Points, in no order, along strands that fork, close into loops and pass close to each other.
Points whose rows are less than 41.1 apart are linked; no others are. Some points are linked to none.
K125: [ 11   7 -12  -4   2   3 -10  15   5  10 -19  -5  -4  -7 -17  -1 -10  -2
  11  -2  16   8]
K81: [  5  11 -11  13  -8   5   3  -8  11 -10  20   1 -16 -12  -5  -8  11   8
  -3   6  -4 -24]
K508: [  4   3  -3  12  -4  -1  -3  -9  27 -16  13  13 -12 -11  -1   3   0   1
   6   7   3 -19]
K261: [ -8  -8   9  -4   8   2   5 -17  -8   2  -5   1  11  -7  11 -21 -18  -1
 -17  -5  -3  12]
K676: [ -9 -21   0   4 -22   0  11 -20  16 -18  -2  17  16   9  -6  -1  -9  -4
  -3   5   7  -5]
K697: [ -9   1   0  -1  18   3  10  -3  -9   9  -6  11  -4 -14   0 -11   0 -19
  18  -4  10   9]
K241: [  4   9 -15 -22   9  -7  -5   3 -12   5   9   1  -8 -10  -6 -10  16  15
   2 -11 -11   9]
K195: [ -1   6  -6  -9  17 -16  -5  12  -7  11 -16 -14 -13  -5   2  12 -17   0
  -9  -8  10  22]
K892: [ -1 -16   0   7  15 -11 -11   9   5  -1  13  16  14  -9   2   2 -18   7
   3  20  -2   1]
K410: [ 12   7  -1   9  -9  -3 -24  10   1  -1 -20  -4  -1   1  -9  -5  -2   1
  14  -7  -1  11]
K152: [ -6  -3   9  13  -1 -18   7   7   2   0  -6  15   5   0   7   9 -18  -7
  15   6  12   6]
K397: [ 13  13   1 -13  11  14 -19  15   4   7   3   1 -16   5   0  10  16   2
   9  -9  19  -6]
K554: [  2  13  11  -1   4  24  10  -2  -1  11  10  -5  -3   6   5  -4  15  -9
   5   5  -2 -26]
K154: [  7   5   0 -10   5   4  -1  19   0  11  15 -13   2   5  -5   3  19   9
  -1  13   2 -22]
K785: [  6   1   2   8   7 -13  -7  22   9  -2  11   4   0  -5   4   7  -5  11
   7  15   5 -11]
K751: [ -9  -5   2 -10   1  -2  19  -1   2   4  -4  -7  -7   0  13   4 -12 -15
  -6 -10  11  15]
K675: [  4  -9  -1   6   4   1  -9  -2 -14 -14   4  17  -9  -8 -13   1 -28  24
 -23  -3 -13  13]
K467: [-2  1 -8 13 -7 19  0  5 -8 -4  9 13 12 17 -3 -4 16 10  0 -5  3 -8]
K665: [  6  21   4   0 -12   9  -9  -8  -1   6   3   3   2  26 -19   3  36 -14
  28   6  -9 -18]
K48: [ 16  17  -2 -10  -8  15  -6   5   7   8   4  -1  -5   8  -2 -20   8  -2
  24 -13   0 -15]
K457: [  0  18   7 -10  -5   8 -10 -12  -1   4   0   4   0  21  -7   3  40  -8
  10  -7   7  -4]
K842: [  2 -14   4  -9   2  -4 -19   2   0 -12  -6  16   1   5   1  -4 -12  11
  -9 -17   7  23]
K880: [ -8 -13  15  12  12  -4 -16  -8 -10  -7 -11  -2  -6 -10   3   5  -4  -4
 -18   4   5   9]
K407: [ -7 -17   7  -1  17   6   6 -14   9  -8  11  16   8 -11   6  13 -18   5
 -12  13 -14  -2]
K396: [ -2  -6   6  12  -1   4   0   2  -3  -6  -6   7  -1  -3 -10   0   4  -8
  10   7   3  -9]
K47: [ -6 -19   8   7 -23   3   7  -8   7 -13   3  -6   2  11  14   0   4 -15
  -4  -9  -5   3]
K581: [  5  -6   4  10 -10  -5   3   3   2   0 -14 -11  12  -2   4   1 -29  -3
   0   7 -17   8]
K17: [ -9  -3  18   6  -2 -14  -4 -21  -4  -3 -29   4  19   2  -4   4   5  -6
   9  11  -2   0]
K667: [ -4   8  14  -9  -1 -16   9   2 -11  -7 -12   3   2  16  -1   3   7   6
   1  -8   2   4]
K814: [  4  -6  -5   1  -7  -1  -5  17   7  -7  20   0  -3   8  -4   9  17  10
   1  10   2 -16]
K543: [  5  16 -11  16 -14 -10  -5  -5   9   0   1 -12   6   3   5   0   4  13
 -12   1  -6   2]
K670: [  0   6  -2  -4   3   3  18   4   2   0   7 -11   2  -3   1  16  -2  10
 -12   8 -18  -9]
K500: [ -2 -16 -19 -10   9   9   8  17  -7   8  12 -10 -17 -18  -8   7  -7  -7
 -15   2  14   7]
K694: [ -5   4   9  -4   3  15  16   9 -11  13 -15  -4  13  15  -1  13   4 -10
   6   2   8  -4]
K792: [ -7  11   2 -10   6   7  16  -5  -9   8  -6   1 -14  -3  -6   3  17 -26
  17 -10   8  10]
K668: [  4  10 -19  14 -10   3  -7  -7   0  -2   3  -8  -6  -8   1  -6   3  10
 -22  -9   4  14]
K8: [ -2   5   3  -1   5  -6  -1  -1   5  10 -12 -13   6  -4  11   0  -3  -9
   0   2  10   9]
K417: [  6   1  -1  -9   5   0   4  15  -4  -3   4 -14 -17 -10  -3  23  -3   9
 -13   0 -13   0]
K461: [ 18   7  -4 -16  -9  15  -6  12   1   6  -9  -9   0   3 -17 -14   0   2
  18  -6 -14 -13]
K862: [ -6   1   7   4  -4  -6   1 -16  13   0  -1  17   5   0   8 -18   7 -14
  15  -3  24  -4]
K294: [  0   2   1  -7  14  15  12  15 -11   8 -18   4   5   2 -16  18  -8  -2
   7   3   3   2]
K945: [ -4  -8   3   5 -26 -12  -2  -5   8  -3   5  -8   8  17  15   1  20 -14
  10  -3  -5   4]
K715: [ -1  -4   0   2 -18   7  15  -5  10  -9 -14  16  14  13 -10  -2 -11  -3
  10  -4  10  -2]
K247: [-14 -11  10  -6   3 -12   8 -11 -12  -5 -12   5  10   6  -6   5  10  -6
  -3   2   0  11]
K74: [  4   6  -4   0  -8  -7  -2   4 -11  -5   9   1  -4   4 -11 -28  11  16
   7  -4 -10 -18]
K305: [  6  22   6  -3  -8   2   6  -1   5   1   0   4 -10  15 -12   7  17 -10
  28   2 -15 -15]
K392: [  0   4 -15 -15   6   8   1  -4 -19   1  -1   2  -1  -7 -15 -10   9  17
 -17 -12  -1   8]
K211: [  5  13   1  16  -7 -12  -2   7   2  11 -11 -15  10   2   5  -3  -4   4
  -1  11   7  -3]
K405: [ 11  13  10   2  -8  16   5  -2  14 -11   2  -6 -10  12   2  13  -3   6
   7  -6 -22 -24]
K434: [  2  17  -1  10 -13  -8  -8  -8   7   3   2 -12   1   9  13   5  25   2
 -11  -4   8   7]
K422: [ -6   4  -5 -18  26 -11   6   2 -16   6  -6   1 -16 -17  -9   7 -13   5
 -10  -3   1  18]
K521: [ -3   5   2 -12   8  18  18   6 -15   8   0  -8 -22  -6 -10   4  10 -13
   0  -6   8  -3]
K235: [  1  12   2 -14  15  17  13  -4  -1  10   6  -7 -10 -15  -3  -1  12  -8
   4   4  -5 -16]
K838: [ 10  11 -17  -7  -4  14  -1  -4 -13   0   3  -7  -5 -13 -19 -11   5  22
 -13  -3 -14 -11]
K416: [ 16   3  -9 -24   2  11 -13   6  -8   0  -7  -9 -13 -19 -22  -2   1  18
  -3  -2  -7 -15]
K224: [  1   6 -14 -13   8  12  16  -6  16  14  10  -4   1 -16   3 -11   0 -11
   7   3   1  -1]
K901: [  1  16  -3  14  -5   7  -8   7  -1  16   0 -14  -4  16  19   8  15  -7
  -6  -9  24   9]
K502: [ -1   2   8  -5   1 -12   6  11  -6  -3   4 -12 -22   0   4  23  16  -6
  -3  -3  -4   7]
K226: [ -2  -3 -11   7   3   6 -20 -10   4   2  -5  -7  -9 -11   5  -9  -4  -1
 -25  -9  22  17]
K651: [  4   5   3  -2  -5   3  -4  -3  13  -4  10  15   1   7   7 -27   5   0
  19  -9   5 -13]
K764: [ -9 -18  -9 -10   4  -9  10   8  -1   3  17  -6  -3 -14  -3  -8   0  -8
  -9  10   7   3]
K167: [ -4  -9   4   0  16 -14 -13  12 -11   8 -17 -16   5   2   7  10 -20   4
 -18   3   7  20]
K360: [ -5 -17   1  15 -17   3   7 -13  13 -18   9  11  -1   0   7  -9 -17  -7
   0  -3  -7  -4]
K518: [ -4  -4   9 -16  -7  10  -2  -9  -2  -1  -5   2   1  15  -1 -13  24 -12
   5 -13  13  -1]
K415: [ -3 -17 -10 -21  15  -6   3   8  -8   3  -2  -3 -20 -19 -17  -3 -23  -5
 -13  -1  15  15]
K727: [ -6  -9 -11  -7   8   0   6 -15  15   2  11  -2   3 -23  -3  -6  -4 -10
  -7  13  -2   4]
K971: [ -9   3   6  -1  -2  -2  16  -7  -6  14 -17 -12  23  13   8  22   9 -10
   4  10  -3   4]
K176: [  0  -1  -1   9 -27 -16   7  -9  21 -10  -3  -3  10  14   5  18   7  -7
  11   7  -5  -3]
K277: [ -8  -9   7  21  -3 -16  -2  -3   3  10  -1   9  12  -2  26  -1 -21  -9
   0   9  24   7]
K550: [-11  -5  -8  23  -6   4  13   5  -9   5  20   3   4   5  22   2   7 -10
  -2  -3  11  10]
K103: [  3  -7  -1   9   2 -14 -11  -1   3   7 -12  -9  17  -2   5   1 -26   7
 -16  11  -2  17]
K272: [ 11  15  -6  -9  -4 -10 -14   7 -11  -1   1  -5  -7   5 -12 -11  23  15
  11  -8 -15  -3]
K560: [ -5  -2  -6 -15   7  10  10 -12 -14   2   3  -4  -1 -11   2 -18  -3   6
 -24 -14 -10  10]
K350: [ -3  -2  10  -4   5 -11  -8 -19   2 -20  -3  23  -3  -2   5  -7 -10  10
  -4 -17 -10  16]
K779: [  7   1   5  12 -16   6   2  -1  20 -18  13   4  -8  12   6   2  -3   1
  14  -1 -10 -27]
K191: [ -8   4   4   0   2  -7  21  -5   0   2   1  -6  14   7  16  19   2   1
  -8   4 -11   5]
K27: [ -6   7  11   8   3 -16  17  15 -18   3 -12   1  -2   6  -1   6  -9  -2
   6   2   9   4]
K159: [ -6  -8  -2   7  13   8 -15  -7 -11   2  -9  -1  -1 -10  -6  -8 -10   7
 -27   2  18   6]
K456: [ 14   5  10   8 -13   8 -12   7  11  -1 -16  -9  -2   6   7  -4  -8  -7
  17  -8  -7  -4]
K9: [  7  -8  -1   1   8   6  -9  12  -3 -11   1   3  -8 -14 -11  15 -10  12
  -3   7 -17  -6]
K163: [-11  -5  -8   5   8   0  14   5  -3   7  14   2  -1  -5  25   5  -6 -11
  -5  -9   3  20]
K661: [  9  11   1 -15   3  21   0   6   4   9  24  -4  -4  10   3  -4  21   8
   0   0  -1 -25]
K724: [ -7  -8   1  24 -16 -24   2  -9   4  -3   2  -4  19   3   6  -6  -9  -1
   5  22 -12  -9]
K44: [ -9 -17   6   6  14  -1  -1  -5  11  -6  16  19  14  -6  17  11  -6  -2
   9  13  -8  -4]
K671: [ -5  -3  -6  10  -1  13  -3  12 -13   7  10  -8  -5   6  10   3  18  -9
  -8  -6  12   8]
K679: [  9 -20  -2  -8   5   5 -27  16  -6  -8  -6   1  -6  -5  -8  -1 -20  12
 -12 -10   0  17]
K339: [  7   6 -11  14  -9  -8  -4   6   3  -9  20  -2  -5   2  -8 -15   4  20
   7   8 -17 -29]
K229: [ -7  -3   5  -2   1 -15   0 -18   0   0  -1   0  19  -2  13 -21  -3   3
  -4   3 -16   7]
K314: [ -4   6  -2  -6   1  -8   3 -19   2  -9  -1   9   7   2   6 -10   3  11
   2 -13 -23   5]
K153: [-12 -19  10  25  -2 -21  -8  -8   1   0  11   7   6  -1  27   7 -12  -3
 -18  12  15  11]
K732: [ 12  16   9  -6 -16  18   7  -6   7  -3   8  -6 -11  25  -9   8  10  -5
  19  -1 -22 -33]
K631: [  1   0  -4  -3   0   5  15   3   4  -2 -14  11  17   4 -17   6 -19   6
   5   7   1  -1]
K583: [-10 -17   4  17 -12 -30   4  -8   8  -7  11   6  10  -1   6   3  -7   1
 -10  22  11  -5]
K801: [ 11  -6   6 -17  -7   7  -3   4  11  -6  -6  -7  -2   3  -3  -3  -3  -5
  13 -10 -16  -4]
K225: [ -5 -13   0   7  18  12  -4  -7  -5  -6   4  20   4  -9   0  10 -24   9
 -18   4  -8  15]
K62: [  2  -9   2  -5   9   9  -6  16  -5   9 -27  -7   2  -1 -10   4 -17 -14
  12  -1  15   8]
K145: [  1  18  -4  -1  -2  -9  -1 -11  -3  -1  -4  -1   7   9  -5  -5  23   7
  11  -2 -19   2]
K83: [ -8   1   0   0  14  -9  -7  -3   1   2   2  20  -3  -7   4 -16   4  -7
  15  -5  24   7]
K275: [  9 -14  -6  -6  18   5 -21  17  -4   3   2  -3   2 -13  -6   3 -11  18
 -11   8  -5   0]

A piece is all that can be reached along the links. How many separate loops has the piece of each point below (a circle has one, a figure eight two, a Y none), and how many tips (points with one link)?
K801 | loops 1, tips 6
K277 | loops 0, tips 2
K901 | loops 1, tips 1

How many points has the smallest loop of links through each point below? Write 0 if it is on no loop.
K261 | 8
K670 | 0
K751 | 9

Name the points in between on the shortest way along the links from the first point to the second, in order.
K554; K191 | K235 > K521 > K792 > K697 > K83 > K862 > K651 > K48 > K461 > K801 > K456 > K410 > K125 > K62 > K294 > K694 > K971
K305; K416 | K732 > K405 > K779 > K508 > K81 > K339 > K74 > K272 > K241 > K392 > K838
K405; K191 | K779 > K508 > K81 > K339 > K74 > K272 > K145 > K314 > K350 > K842 > K679 > K275 > K9 > K417 > K670
K407; K697 | K44 > K892 > K785 > K814 > K154 > K661 > K554 > K235 > K521 > K792
K103; K521 | K167 > K195 > K422 > K415 > K500 > K764 > K727 > K224 > K235
K176; K125 | K945 > K47 > K360 > K676 > K715 > K631 > K294 > K62
